Points on a hilly landscape, in no order, each with its height.
From any point a climber takes the steepest step (rise divided by distance) to one of its 6 nearest points. It stops when none of these is higher. Distance is the straight distance between rows; heights are no part of it.
zefel h=5.98: [183 116  85 166 162 113 145 127  74 118  99  88 169  71  87 132 170 104
 122 125 111 106 183]
gared h=1.69: [ 57 149 118 108 109 161 101  94 180 134 181 119 148 162 142 132 130 127
 104 168 105 115 122]
Tof h=1.54: [ 46 159 166  88 115 111 114 108 187 159 154 146 105 189 124 127 108 162
 115 133 121 161 111]
Lovup h=6.32: [187  92 115 156 134 129 151 145  98  86 112 133 134  90 131 123 142 120
 142 116 132  99 122]
lota h=6.21: [180 121 108 170 174  88 136 145  56 126 117 123 147  97  65 153 141  97
 117 105 113 147 201]
roru h=7.07: [187  79 173 133 129 100 139 167  89 106 109 170  96 108 137 138 104 113
 151 107 173 148 108]
bok h=6.42: [175 125  82 164 154 131 151 115  98 117 112  85 155  81 122 123 164 114
 120 120 102  95 156]
rab h=3.45: [ 80 140 126 105 127 145 116  95 171 129 167 138 126 158 131 126 113 142
 116 141 108 123 116]
pas h=7.49: [155  85 159 129 127 116 148 142 121 101 111 138 126 111 148 111 104 130
 141 119 137 120  98]
fid h=3.57: [ 70 171  80 111  87 195  82 105 186 160 185  88 160 146 160 144 160  68
 109 183 118 101 135]
deza h=3.27: [ 97 160  65 123 148 155 122  95 163 129 137 124 129 126 120 134 134 129
 115 138 107 109 155]
Dod h=5.83: [ 63  93 207 113 139 110 141 128 145 141 135 128 129 177 160 125 116 164
 106 142 127 166  98]
zivez h=4.49: [180  81 181 102 109 120 143 211  77  91  92 143 117  81 123 144  96 101
 154 116 181 140  91]
zozud h=6.09: [174  84 157 118 121 121 148 185  95  94 102 134 137  90 136 130 106 114
 155 121 160 103  92]
mura h=5.49: [206  89 161 129 119 115 145 204  56 116 104 171  99 110 107 164 105  82
 152 108 187 169 105]
rin h=6.26: [150 119 107 140 122 148 132 111 139 112 141 105 145  99 155 114 148 130
 126 139 114  88 110]
mosek h=5.45: [110 189 114 115 140  96 114 130 149 167  96 171  57 158  88 129 108 165
 135  77 144 172 168]
Zek h=7.23: [117 112 162 118  96 167 137 140 140 125 149  72 188 129 175  92 143 147
 124 178 117  78  74]
soni h=6.79: [188 105 107 169 159 105 143 149  62 107 113 140 129  97  95 143 138 106
 133 105 125 132 168]
Gif h=6.08: [184 108  94 166 156 123 138 136  85 102 110 110 148  85 110 136 154 115
 139 113 116 107 148]
vibif h=5.68: [125 135  82 128 153 135 129 100 145 112 136 129 133 114 125 126 130 130
 109 118 119 113 143]
laba h=0.45: [ 44 145 144  91 113 141 103  98 187 144 174 135 137 180 136 138 115 138
 106 154 111 143 116]
laku h=6.68: [141 140  96 155 169 103 128 121 114 124 107 152 113 115  89 138 128 131
 123 100 120 148 180]
mig h=5.65: [118 106 142 124 110 139 138 110 144 111 159 109 153 122 163 112 130 138
 130 149 112  97 101]
Zegag h=2.70: [ 47 142 200 105 129  89 112 110 167 173 128 130  91 195 119 119 102 173
 104 113 141 190 108]
Gosuz h=4.14: [ 87  91 165 118 116 139 138 125 140 119 158  95 164 140 170 108 124 148
 120 167 106 112  89]
Gider h=4.41: [ 85 155 166 103 125  90 112 100 169 158 118 155  79 170 110 120 102 160
 125  92 145 170 126]
koman h=7.10: [193  93 161 144 127  96 128 170  70 118  95 179  88 119 119 151 103 104
 144 104 173 169 113]
nirap h=4.86: [ 78 134 168 102 132 101 114  95 162 141 135 152 103 167 126 116 101 161
 113 116 128 159 118]
Rako h=4.03: [111 136 115 131  92 180 119  92 161 138 178  83 165 113 166 110 163 119
 115 175 110  85  91]
sisa h=4.64: [198 128 107 142 106 147 160 170  80 110  89  87 158  70 137 114 167 116
 156 129 140  60 101]
simu h=4.25: [120 142  88 125 114 159 131  86 153 126 151  99 143 113 143 112 147 127
 118 149 103  96 123]
rak h=6.51: [135 142 117 141 161  96 116 117 118 127 103 163  89 130  95 139 116 143
 135  80 131 155 174]
depe h=1.30: [211  94 115 155 124 132 149 186  54  92  99 124 137  78 107 147 143  98
 160 109 142 104 115]
leno h=7.25: [117  94 184 119 136 104 136 123 144 121 122 146 121 141 154 116 104 148
 129 117 139 143 101]
bib h=1.63: [ 94 169  63 114 103 190 104  94 174 152 176  98 153 124 157 129 155  94
 109 170 112  91 129]
fivid h=4.21: [ 82 163 119 105 136 122 115 103 172 136 133 160  94 163 105 127 102 156
 128 106 126 147 143]
mudu h=5.47: [185  85 186 109 114 106 133 201  73 120  87 169  96 114 119 153  89  87
 148 114 197 178 102]
tibom h=6.80: [ 67 128 130 117  81 176  97  92 164 149 189  81 176 146 166 117 149 116
 101 186 101 108  99]
Sis h=7.21: [189 108 122 147 111 142 146 156 107  97 101 107 151  85 144 114 153 123
 152 124 133  76 103]
zonu h=2.77: [ 59 196 126  81 116 119 116 117 194 169 138 156  88 187 101 125 101 170
 143 119 132 162 133]
rit h=6.57: [126 149 148 129 138  91 116 111 143 138 106 169  68 140 112 130 110 150
 122  83 145 171 144]
kom h=5.10: [170  88 150 123 111 137 145 173 101  92 107 112 150  86 143 114 126 124
 156 129 146  86  86]
fak h=4.18: [ 88 113 162 123  91 163 130 123 144 133 164  73 184 145 173 107 146 142
 113 188 103 100  84]
femas h=7.06: [146  87 204 108 132  89 133 169 108 125 101 152 104 137 148 127  87 127
 137 115 168 164 103]
Noda h=7.24: [186 103 142 160 144 100 132 147  73 115 102 167  99 111 114 152 116 106
 142  95 145 160 133]
bugit h=5.86: [148 143  55 148 165 154 147 107 114 141 115  70 175  74 114 116 171 107
 103 138 105  97 180]
Tok h=5.88: [152 141 103 157 175  86 129 137  84 124  96 158 110 124  65 143 127 122
 124  91 126 172 208]
loko h=3.25: [ 75 152  96 117  96 180  97  92 178 142 186  96 151 145 155 129 141 105
 112 173 106 105 120]
luv h=6.87: [ 73 194  41 102 105 199  96 119 186 172 181 103 155 161 155 152 151  66
 121 184 112  93 148]
libu h=6.85: [169 104 142 127 100 153 145 163 109  98 108  96 166  82 150 100 135 138
 154 141 133  66  86]
Zev h=7.11: [121 116 189 123 138  90 124 108 141 130 114 154  95 154 136 126  98 154
 125 106 139 152 116]
karus h=6.90: [182 112 145 103  82 157 149 195  88  91  89  88 163  72 132 103 154 125
 159 133 155  57  75]
manez h=4.85: [143 109 158 124  98 159 148 143 127 113 130  80 175 107 172  91 145 144
 139 162 119  75  73]
buk h=5.59: [204 122 100 170 145 126 156 139  74 126  90  68 178  65 120 118 192 106
 135 129 117  80 154]
senup h=4.68: [ 63 151 116 115  66 190  86 103 178 156 197  78 187 152 164 139 154  87
 107 194 101 105 110]
Rizen h=3.19: [198  88 144 124 102 127 150 200  75  86 105 130 139  82 115 134 127 102
 165 115 160 100  99]
kire h=6.07: [190  88 153 137 123 115 146 183  72  96 105 152 112  94 120 148 121 103
 159 114 161 135 109]
sasu h=2.66: [ 64  93 165 127 101 154 130 126 139 138 173  68 187 159 174 125 137 139
 102 194  95 119  84]
lop h=3.89: [ 86 204  73 104 148 126 127 132 171 161 123 165  88 174  93 131 106 160
 142 109 124 148 167]
Mipit h=7.08: [ 89 135 126 110 135 121 116  92 168 119 147 149 110 147 121 125 110 149
 123 128 115 130 131]
mez h=7.20: [179  97 134 158 139 105 139 153  81 102 107 158 105  98 121 136 130 113
 147  98 141 131 131]
mag h=6.64: [153 116  93 150 153 131 134 114 119 111 117 125 132 102 127 124 141 126
 129 114 112 111 149]
selod h=6.74: [111 126 202 115 135  76 119 111 138 151 107 154  79 164 126 112  99 159
 119  96 154 174 116]
milu h=1.96: [ 61 170  91  88 122 144 105 105 190 140 164 143 123 178 121 144 106 133
 123 148 113 122 140]
tinoz h=6.94: [149 108 128 140 125 138 144 119 128  99 131 120 136 106 150 111 131 130
 134 121 114  95 111]
Gom h=4.43: [ 72 120 157 128  69 179 108 120 148 154 176  52 202 143 182 108 162 128
 103 203  99 102  77]
nek h=0.84: [104 177  38 129 137 178 115 101 164 146 144  94 152 113 139 134 157 103
 104 157 112 100 159]
risu h=7.75: [132 147  58 138 161 159 132  95 144 128 128  95 152  94 121 128 148 117
 105 137 105 105 168]
mola h=6.54: [173 141  76 161 142 154 149 110 108 134 111  72 171  75 131 117 188 111
 114 136 104  81 146]
momen h=6.71: [164 122 105 171 170  94 128 131  73 121 102 148 126 108  81 149 132 125
 122  94 121 155 194]
suv h=6.65: [118 139 120 128 145 112 124 100 149 116 125 161  96 131 110 125 106 150
 129 110 132 139 147]
rar h=7.22: [173 108 119 162 151 108 135 134  90 105 107 156 107 104 108 141 127 123
 137  97 133 143 154]
veru h=2.19: [ 59 182 148  82 119 105 109 113 192 170 132 158  79 188  97 118 110 169
 134 108 140 174 130]
vope h=7.34: [170 100 142 146 139 111 142 138 102 106 110 157 111 110 126 131 118 121
 140 105 143 136 128]
Ruzu h=3.73: [ 66 198  49  95 118 175 112 124 190 157 162 136 134 188 133 143 122 101
 139 168 106 101 154]
mamen h=6.84: [ 68 207 116  87 122 104 114 130 184 190 124 163  65 187  90 113 106 171
 150  97 142 176 147]
zeg h=6.27: [173 126 104 141 107 158 144 121 122 121 125  81 157  91 158  99 156 130
 138 143 118  71  94]
sol h=3.14: [101 132 104 125 113 169 112  91 165 127 170 110 146 128 150 114 136 127
 110 162 108 103 119]
Sikal h=4.42: [ 59 122 144 134  57 175  86 115 151 166 192  59 209 162 186 134 169  97
 103 206  89 119  91]
sukes h=3.60: [ 69 127 172 110 126 117 115 103 168 134 158 137 128 167 139 124 107 157
 111 142 114 147 110]
posag h=3.05: [ 80 191  64  93 140 153 119 122 178 154 142 156 113 182 113 143 112 123
 135 139 112 120 161]
lupiv h=6.83: [148 139 145 140 134  84 117 121 115 144  96 178  61 143 101 132 110 146
 129  74 154 185 148]
nevug h=7.09: [143  77 194 106 131 114 149 181 108 101 105 130 138 106 157 124  95 131
 145 128 161 130  91]
tepi h=4.95: [207 113  93 162 139 133 160 147  67 103  96  96 155  74 120 126 170 112
 147 125 123  85 131]
ferol h=6.82: [208  97 147 165 145 101 139 180  45 121 106 172  96 113 101 166 124  88
 145  99 160 172 143]
Nug h=6.98: [153 112 190 136 137  82 120 129 115 132  99 167  80 140 133 125  97 131
 134  90 167 178 118]
fud h=4.89: [117 186  89 125 157 101 122 132 133 149  86 162  76 151  74 136 120 165
 125  84 132 168 190]
komul h=6.91: [ 74  94 186 116 127 119 132 117 147 134 150 116 149 165 162 121 114 153
 115 154 122 135 100]
zudus h=2.50: [ 42 114 174 109 123 123 119 103 161 145 165 124 140 184 142 131 122 157
 110 154 107 148 104]
sata h=6.81: [199 118 140 167 142  79 124 154  38 145  99 185  77 132  91 164 125  91
 134  89 161 197 150]
muku h=4.62: [115 127 118 124 131 145 125  94 163 106 150 133 128 123 148 117 129 137
 117 133 112 113 122]
tikub h=6.92: [ 93 104 215 109 142  87 135 133 136 139 107 140 105 171 162 116  91 162
 117 113 153 172 104]
maduk h=2.74: [ 75 184  96  96 137 137 112 114 181 145 144 158 101 172 105 132 102 149
 135 128 118 136 153]
Tisa h=7.17: [167 129  84 153 126 152 145 111 114 122 113  83 152  76 142 102 171 126
 131 135 111  84 124]
boka h=6.02: [147 133  74 156 167 125 144 110 113 119 108 111 151  97  97 131 147 121
 111 116 103 121 187]
vip h=4.52: [121  90 168 106 117 133 150 149 132 105 134 100 164 124 166 101 125 143
 131 152 132  98  82]
Zega h=6.31: [190 116 127 174 154  85 130 154  39 135 112 163 110 117  73 164 132 100
 128  97 136 186 181]
nale h=6.15: [134 167 121 135 146  90 112 114 121 147  98 166  63 145  72 135 118 151
 130  74 144 187 179]
pes h=6.63: [174 135 136 156 149  81 120 128  76 145  94 179  67 133  96 148 115 127
 131  77 152 191 165]
vigu h=2.08: [ 48 123 153 104  97 150 102 102 167 146 188 104 172 172 156 136 136 126
 108 179  91 134 108]
Nole h=2.63: [ 90 177  61 115 155 144 127 114 163 132 132 145 113 154 104 137 118 138
 120 130 112 126 172]
dazo h=7.14: [147 118 121 145 148 120 132 100 124 105 126 150 111 114 130 130 120 136
 131 119 128 122 135]
moz h=7.32: [139 107 145 128 132 115 131 115 133 105 126 152 111 126 133 122 109 139
 134 110 128 135 123]

Call two points neighbours if one is among the 6 nearest of the other. Go from one point of each pair to the other, from neighbour to neighbour, staying as high as possible. Name the lowest point that can't be avoided.
mamen, luv => Gom
Mipit, pas => suv
Zek, risu => mig
mamen, risu => mosek
luv, tibom => senup
pas, Sis => mag

Where does a climber stop that starts at each point below?
fud => pas
rit => pas
Gif => pas
